A landscape with many valleys, sampled at points; each row gives a point and its height.
A ball rolls from a point to the lowest of its 2 nearest points, and stops where none of them is lower. Distance is the straight distance between rows; heights are no part of it.
gapob: [109 152  99 134 168  70 159 120  72 114  82 135  73 155 131 151 133 127
 129 141 132 144 101]  h=24.9
foto: [184  97 134  96 124 134  91 124 172 136 121 165 116  97 110 133 160 184
 192  81 142  98 162]  h=45.3
nol: [ 86 126  88 182  95  94 171 137  79  90  97 110 124 175 129 115 127  96
 116 155 127 165 116]  h=20.8
nesu: [147 134 125 107 111 107 152 135 119 104 130 102 109 138  95 130 177 144
 199 195 185 144  54]  h=67.6
kam: [150 152 107 170 146 138 119 114  96 132 144 154  67  97  87 135 176 129
  99 153 131  91 141]  h=60.5
goka: [163 116 133  96 102 195 136 141 167 150 169 140 156  39  94 105 135 119
 124 151 113 129 165]  h=35.2
tegut: [157 146 109 106 118 128 183 142 107 130 155 141 109  63  83 115 160 100
 146 186 128 174 124]  h=50.5
suz: [102 144 153 130  55 168 173 146 124 133 139  89 203 128 120 115 120 108
 116 170 118 178  98]  h=41.1
Segik: [155 119 117  78 127  83 143 135 137 102 136 120 116 120 127 123 159 150
 218 154 169 147  69]  h=69.6
vizu: [134 123 153  67 139 137 122 100 176 146 120 132 119 101 160 142 131 169
 184 124 143  92  86]  h=17.0
bigi: [ 81  80 118 143 156  64 138 106  89  85  95 116 116 174 167 144  96 123
 102 109 134 136 145]  h=28.4
nuda: [ 89 130 133  77 168  75 162 135 126 143  99 135 121 137 189 132  84 121
 143 101 124 165 111]  h=39.9
Bis: [108 160 146 148 127 148 123  99 121 138 112 118 100 142 150 159 143 149
 127 128 140  95  79]  h=56.2
loza: [ 65 177 151 119  94 148 158 115 118 125 102 110 158 154 172 143 110 130
 121 127  97 157  83]  h=30.4
Sis: [174 103 110 105 117 167 117 154 167 148 143 163 150  55 100 114 122 132
 141 109 128 121 195]  h=38.6
tefa: [ 85 137 116 168 140 103 113  75  81  98  95 127  81 170 127 155 111 130
  50 107 100  88 141]  h=54.0
kabe: [110 177 119  84 168  60 134 135  85 156 109 174  49 119 114 142 124 123
  99 124 107 119 145]  h=19.5
sibip: [129 171 122 106 167  96 120 115 108 160 127 167  72 113 107 138 139 122
  95 129  98 104 145]  h=21.9
peva: [102 165 136 170  74 191 147 137 116 125 166 119 176 113  96 109 139 100
  60 149  78 124 146]  h=43.9
faru: [151 108  93 172 132 141 137 168 107  94 157 157 135  96  73 103 129  73
  71 151 123 148 200]  h=39.7
Detes: [ 75 174 126 153 121 107 114  83  91 135  80 118  88 188 145 161 113 141
  77 112  88 101 105]  h=53.0
Fom: [139  74  95 136 148  90 122 163 114 100 124 149 133 118 129 106 109 102
 129 126 147 170 188]  h=46.6
totad: [103  79 121 133 157  72 141 134 112  92 112 119 133 165 174 117  99 112
 133 110 143 157 143]  h=30.3
rozi: [123 181 115 121 123 119 181 118  91 123 124 122  95 117  98 139 168 128
 145 180 132 156  76]  h=64.9
fogi: [ 68 197 152 108 114 135 142 125  98 164 128 143 142 127 130 129  97 103
  79 112  59 156 127]  h=35.5
fakid: [110 116 151 171 145 120  93 103 129 116 107 121  96 188 178 152 130 160
 124 100 155  71  96]  h=54.2
buva: [152 163 134 112 142 157 112  98 142 168 142 154  82  76 104 139 147 140
 118 128 122  78 133]  h=26.4
kufan: [ 70 132 132  90 158  76 149 128 114 141  94 147 102 152 169 145  72 106
  95  95 104 151 130]  h=40.8
pup: [ 76 183 146 116 112 152 150 106 118 151 108 119 130 131 152 146 107 122
  95 119  86 143  97]  h=33.2
Mogu: [106 161 100 108 173  42 149 128  63 131  92 159  45 149 115 149 114 121
 105 131 113 135 127]  h=21.7
bub: [ 86 132 127 189  83 115 135 122 105 105  91  92 154 208 169 123 120 132
 115 135 125 124  87]  h=50.1
bol: [124 131 168 124 113 130 112 108 146 104 139  86 137 183 141 141 159 169
 178 145 187 105  44]  h=73.4
zit: [132 106 130 143 130 161 117 159 143 119 141 141 157 102 137 115 104 105
  96 114 127 132 176]  h=31.1
Fik: [126 108 119 171 119 163 133 161 129 105 150 142 148 116 104 113 116  85
  61 130 122 129 183]  h=34.7
sigo: [136 100  91 153 142 112 150 147  97 105 121 159 103 106 103 109 125  82
 104 153 127 157 183]  h=45.0
palef: [117 133  97 150 162 104 114 100  83 108 121 155  77 109  87 137 125 103
  58 127  97 123 196]  h=30.9
raso: [137 124 125  64 167 105 135 116 160 160  97 171 107  99 166 138 110 155
 166  90 124 112 147]  h=22.8
gugib: [192  92 133  79 124 115 121 145 185 126 144 117 167 101  91 100 139 170
 223 111 128 155 148]  h=26.5
tif: [132  83 143 139 156  94  91 143 138 101 147  90 155 207 173 118  93 135
 149  91 146 133 143]  h=34.1
mubov: [178  92 130  99 130 156 111 140 168 147 117 177 119  66 102 129 141 170
 177  80 121 107 190]  h=42.4
vik: [127 160 163 107 125 194  95  93 165 172 158 147  99  79 118 148 132 155
  94 125 106  79 124]  h=28.8
sot: [110 130 121 154 155 148 105 112 120 124 142 164 105  94 104 131 110 106
  36 116  87 109 197]  h=26.1
Bif: [153 101 141 160 140 125  66 125 137 122 129 113 110 169 145 139 153 168
 148 107 172  63 106]  h=53.1
lamu: [127 113 160 156 142 180  74 108 151 142 126 138 110 129 158 152 119 150
  87  89 129  55 150]  h=21.8
lugon: [ 98 150 145 148 146 118 110  89 119 129  92 118  80 178 171 172 145 174
 133 111 149  64  67]  h=55.1
Zomuk: [178  93  84 131 122 126 131 168 125 126 138 145 142  96  90  94 146  94
 156 148 159 167 175]  h=43.3
nom: [ 78 138 128 160  74 108 162 143 109 106 105  81 175 192 165 114 122 119
 142 139 132 166  84]  h=48.0
ded: [169 124 120 161 136 140 102 126 121 133 126 142  88 118 106 133 156 137
 130 128 156  94 130]  h=58.8
Fer: [133 116 120  92 168 120 125 119 147 152 108 169 103  91 153 134 104 133
 132  87 110 123 171]  h=25.0
dozor: [174  90 147  68 113 120 121 129 187 126 137 139 142  94 106 114 154 174
 220 117 139 133 111]  h=19.0
gam: [143  91 107  81 155  84 144 152 142 125 117 166 134  92 157 112 105 128
 198 102 116 175 175]  h=40.4
rem: [ 97 102  97 178 120  67 153 120  75  78  92 115 119 183 141 131 113 115
 110 140 140 143 133]  h=25.4
pige: [128 136 160 124 146 167  76 101 173 161 123 138 108 114 169 154 122 166
 126  83 135  57 120]  h=24.2
zufiz: [191  89  90 121 125 111 125 171 149 123 146 115 186 112  88  94 129 103
 160 135 153 183 174]  h=38.2
sul: [142  93 161 137 124 166  78 151 178 142 166  90 199 153 158 125  98 149
 115  98 142 102 134]  h=14.2
diros: [174 127 101  72 123 128 175 134 132 141 135 158 108  48  87 104 153 116
 172 169 133 166 127]  h=52.4
lilug: [165 110 128 177 115 175  96 156 148 140 150  92 184 155  88 120 137 117
  88 134 152 101 137]  h=3.2
lume: [144  99 149 126 134 115  92 134 155 127 143 100 156 165 162 116 123 145
 162 102 155 118 122]  h=31.7
Noraz: [107 143 150 141  90 125 128 114 125 113 124  73 163 196 138 142 150 162
 169 159 173 130  44]  h=74.7
Rulag: [129 138 145 106 134 118 109 106 146 111 127 112  98 154 140 156 162 171
 194 136 184  83  47]  h=72.2
kol: [ 73 181 121 157  91 173 138 124 107 127 144 130 183 118 124 115 109  83
  60 129  44 152 145]  h=40.5
bip: [ 82 130 165  77 164 131 113 117 167 164 112 137 134 130 206 144  79 142
 127  61 109 110 111]  h=42.0
kagu: [107 134 134 149  82 128 163 144 121 122 132  76 185 171 127 112 128 107
 136 154 146 174  92]  h=45.1
Bifi: [179 127 122 123  93 182 131 136 145 144 175 146 128  47  63 105 154 111
 119 176 116 124 153]  h=32.4
Diteg: [ 89 159  84 172  95 106 175 131  69  94 109 128 136 147 114 114 125  77
  95 162  78 188 132]  h=12.2
Zas: [ 57 202 137 111 105 160 121 110  97 148 121 142 175 136 132 121  93 104
  65 116  34 154 142]  h=37.5
lize: [ 94 127  80 183 122 102 168 127  67  77 119 139 117 132  99 110 111  72
  71 157  95 170 160]  h=20.9
loma: [147  73  95 110 145  92 123 166 137 109 125 159 143 105 135 102 100 130
 179 101 128 171 205]  h=43.2
muteg: [115 152 152 176  77 210 118 134 135 133 169 104 179 121  99 124 128 115
  60 147  98  98 141]  h=46.5
Ver: [133 142 131  39 155 118 138 100 170 148 111 155  99  97 157 153 115 168
 182 107 129 105  96]  h=20.0
Pob: [ 82 123 152  92 161 103 137 119 139 142 112 126 136 145 207 140  83 142
 148  92 123 142 104]  h=40.9
Pevup: [ 74 168 127 175 107 116 124  90  97 107  76 105 114 201 172 154 126 155
 108 125 112 107  84]  h=51.8
Mul: [ 94 136 151 149 150 175  93 123 141 133 144 155 127 108 135 144  93 116
  29  94  75  85 180]  h=22.7
kotan: [165 131 133 158 100 155 112 124 131 142 144  90 143 153  76 134 166 137
 133 170 183 112  85]  h=17.1
Zib: [ 92  99 116 129 130  88 181 153 107 104 119 115 160 153 172 103 100  92
 148 134 128 189 129]  h=33.0
Selan: [123 158 146 110 120 176 143 124 135 152 154 140 130  80 115 125 125 109
 106 143 109 131 134]  h=33.8
kilaf: [ 68 139 166 111 147 155 113 112 157 158 114 120 143 149 192 156  77 132
  92  71  97 104 119]  h=43.1
das: [200 120 111 142 106 149 123 131 120 132 143 128 111  99  59 116 183 122
 144 167 172 110 114]  h=23.9
batu: [123  80 131 156 150  65 116 142 110  91 121  97 142 198 152 114 114 118
 144 124 155 144 133]  h=32.3
sifum: [135 147 124 117  97 131 169 129 102 114 126 107 109 127  94 137 166 132
 163 191 155 149  65]  h=66.0
Kiti: [ 71 129 161 144  94 157 134 133 136 126 119  97 167 166 186 136 108 136
 110 109 120 128 100]  h=25.5
zurir: [ 97 138  88 163 147  90 154 111  67  92 113 144  94 131  90 128 126  86
  55 146  88 151 167]  h=26.6
Rafo: [129 109 118  69 143  92 175 149 137 131 119 138 140 102 170 104 104 115
 184 124 125 191 127]  h=37.9
norug: [184  88 130 116 132 116  74 135 170 125 128 137 144 120 123 117 138 171
 188  84 144 114 165]  h=47.9
biv: [176 125  99 143 113 129 159 160 105 125 148 147 131  84  71  99 157  78
 137 172 149 169 154]  h=47.5
vanom: [167 112 107 192 125 146 112 138 132 137 141  73 178 181  85 123 164 127
 118 156 167 114 117]  h=10.7
tugam: [192  87 110 154 151  95  52 137 157 117 129 108 128 166 113 127 138 165
 188  87 154 122 155]  h=50.4
Desus: [177 109 133 118 114 140 105 126 161 136 148  92 148 141  74 113 163 152
 165 160 176 131  79]  h=22.9
muva: [188 139 124 131 109 167 115 122 136 142 159 145  92  69  69 119 181 133
 135 169 141  94 135]  h=28.2
bivo: [157 155  87 147 150 109 150 119  81 122 129 148  58 104  91 131 164 107
 127 167 129 126 131]  h=62.4
fuv: [101 165 149 122  73 179 178 145 119 130 157 113 186 104 110 107 121  90
 107 166  93 188 126]  h=38.1
Depo: [169  96 143 123 119 144  98 134 157 138 153  88 168 135 125 115 139 142
 156 131 168 117 104]  h=28.0
moz: [134 119 100 153 153  82 153 131  85 102 109 138  87 147 140 137 143 112
 149 145 156 141 110]  h=29.1
dis: [105 159 144 117  97 168 170 127 118 139 150 119 148  86 116 126 129 103
 107 162  91 168 122]  h=36.0
Dekeb: [109 104 143  95 133  98 171 158 132 120 144 110 181 133 178  97  99  95
 174 125 130 194 118]  h=35.6
bef: [128  98 123 115 147 130 129 141 146 128 117 152 124 110 162 132 111 126
 125  98 128 122 174]  h=27.4
gime: [143 188  95 119 145  92 178 124  80 136 128 141  72  99  78 141 177 117
 131 179 126 146 101]  h=63.9
ruza: [110 115 173 139 103 164 124 140 148 134 149  90 188 161 168 125 118 137
 113 113 139 113 103]  h=20.7
Fimok: [ 75 157 156 108 159 119 124 119 126 156 100 150 109 146 162 153  81 120
  78  88  85 116 130]  h=41.7
mesev: [125 142 169 118 112 197 119 122 165 160 159 127 141  82 136 134 119 130
  91 118 106 101 141]  h=31.3
sazuf: [142 175 133  86 156 118 112 105 135 172 126 166  66  94 111 152 143 144
 118 116 113  89 132]  h=24.3
Pap: [183  98 125 170 153 116  59 121 145 118 130  92 138 188 111 122 151 160
 159 111 176  94 115]  h=52.0
Gufi: [147 104 144 163 115 186  90 158 163 151 156  97 198 149 125 128 110 119
  86 115 139  95 145]  h=9.0
dozam: [121 112 141 147 152 168  84 109 147 137 129 146  98 110 150 145  99 134
  68  87 112  72 182]  h=19.6
dobe: [133 146 152 154 115 159 114 111 127 136 135 125  99 125 122 142 152 143
 110 137 143  78  94]  h=57.3
bonu: [154 116 127 104 132  89 121 123 136 112 131 127 113 147 149 123 154 165
 212 132 176 117  75]  h=70.9
fifif: [154 101 145  65 124 132 122 117 184 129 133 137 117 101 129 126 147 176
 206 129 143 110  77]  h=12.0
sogos: [191  93 112 100 128 116 115 164 173 131 155 104 189 119 107 101 121 128
 193 114 134 182 168]  h=33.3

Where does a ball stop that starts at each point below?
lume => lilug
Dekeb => Diteg
batu => Diteg
faru => fifif
Zas => lilug
Detes => kabe
tegut => fifif
diros => fifif

For each start below, name every point that the ball comes to, in order.
sigo => faru, Fik, zit, bef, Fer, raso, Ver, vizu, fifif
peva => kol, Zas, fogi, pup, loza, Kiti, ruza, sul, Gufi, lilug
Fom => loma, gam, Rafo, Dekeb, Zib, totad, bigi, rem, nol, Diteg
fuv => dis, Selan, mesev, vik, buva, sazuf, sibip, kabe
tif => lume, Depo, Desus, kotan, vanom, lilug
